Each scene shows the same named points in several views. A view is turned or mirrored, shifted and resized as a whole, has a little noise and may leave points out.
In the rows, zero is written as 128.

Scene 1
View 1
K939: [ 98  95 152  99 165 161 137  95 130  97  74 162  85 136]
K395: [ 54 174 114 143 158  90 133  85 167  87 100 173 129 112]
K849: [116  70 146 124 161 134 142  76 101 107  55 180  78 117]
K147: [108 139 140 122 128 109 152 107 192 104  86 169 147  72]
K518: [ 74 129 118 152 158  81 138  91 156  98  94 189 119  88]
K867: [149 123 150 110 128 137 149  73 143 117  53 164 123 113]
K240: [127  99 142 123 147 126 146  75 132 112  58 176 103 110]
K839: [116  71 162 102 153 154 144  98 136 104  64 169  92 113]
K688: [ 67 136 128 108 190 164 121  51  79  77  75 158  59 200]
K366: [113 147 143 117 137 137 146  77 161 105  76 163 128 120]
K556: [ 73 166 104 158 155  80 139  68 147  97  91 185 131 103]
K666: [ 88 154 147  90 162 182 137  68 128  86  73 144  85 188]
View 2
K867: [140 115 108  77 107 124  98 112 161 159 196 134 213  98]
K939: [146  72 123  88 102  85 147 131 197 124 167  86 197  93]
K849: [143  67  94  58  95  91 151 127 158 136 199  87 191  44]
K666: [176 141 117 134 130  86 140 137 210 142 135  67 173 122]
K395: [124  46 160 140 167 107 105  92 160 145 105  95 121 103]
K556: [114  52 139 110 159 130  87  72 123 167 139 126 121  72]
K240: [132  63 116  73 108 104 127 107 148 140 173 105 173  59]
K518: [107  16 149  94 138 121  97  83 134 152 149 126 145  69]
K366: [131  88 133 105 128 121  91 100 164 158 154 130 183 112]
K147: [103  37 150  86 126 133  66  79 155 158 154 166 202 121]
K839: [143  66 114  63  83  93 141 131 187 128 191 103 218  84]
View 3
K366: [127 109 130 166 145 137 124 167 125 106 165 148 112 120]
K395: [ 83 128 123 179 162 197 169 198  60  98 159 170 115 179]
K939: [124 115 127 163 114  85 100 103 111  89 101 127  86 163]
K147: [122 112 117 168 190 146 179 146 113 140 181 200 106 107]
K849: [ 72  83 155 129 106 109 106  78 121  96  81 131 100 128]
K839: [116  97 138 149 124  83 110  80 132 110 103 143  88 126]
K867: [123  83 143 138 132 107 107 134 156 113 161 143 113  82]
K666: [151 131 117 181  93  89  61 182 114  57 135  85 101 187]
K688: [100 126 139 168  58 112  46 171  85  30  83  57 106 221]
K556: [ 56 108 142 157 156 205 166 196  71  97 153 165 126 153]
K240: [ 94  88 144 135 125 120 121 114 132 106 123 140 104 103]
View 4
K839: [104 176  68 166 177 126 126 136 111 106 119 101 133 102]
K366: [ 95 145 138 145 152 105 144 123 151 137 110 108  93 112]
K240: [110 166  81 162 153 112 122 135 134 126 117 114 118 138]
K395: [ 91 126 175 131 131 112 200 130 105 151  86 112  92 165]
K147: [ 68 130 117 134 158 102 147 113 156 139  45  84  96 134]
K867: [104 161  95 162 157 107 109 125 175 134 125 105 100 115]
K688: [149 179 166 170 149 136 172 171  72 114 226 146 124 102]
K849: [124 182  59 172 159 125 125 147  94 115 136 120 131 140]
K518: [ 91 138 121 138 133 111 177 129  93 145  69 108 109 182]
K556: [ 99 137 153 132 117 107 172 136 120 156  84 125  95 188]
K939: [108 169 102 165 174 128 151 138  99 111 145 107 133  86]

Which points are out of place in each view (at most two, in the order of its rows)? Write none if all are in place.
view 1 | none
view 2 | K395, K240
view 3 | none
view 4 | none
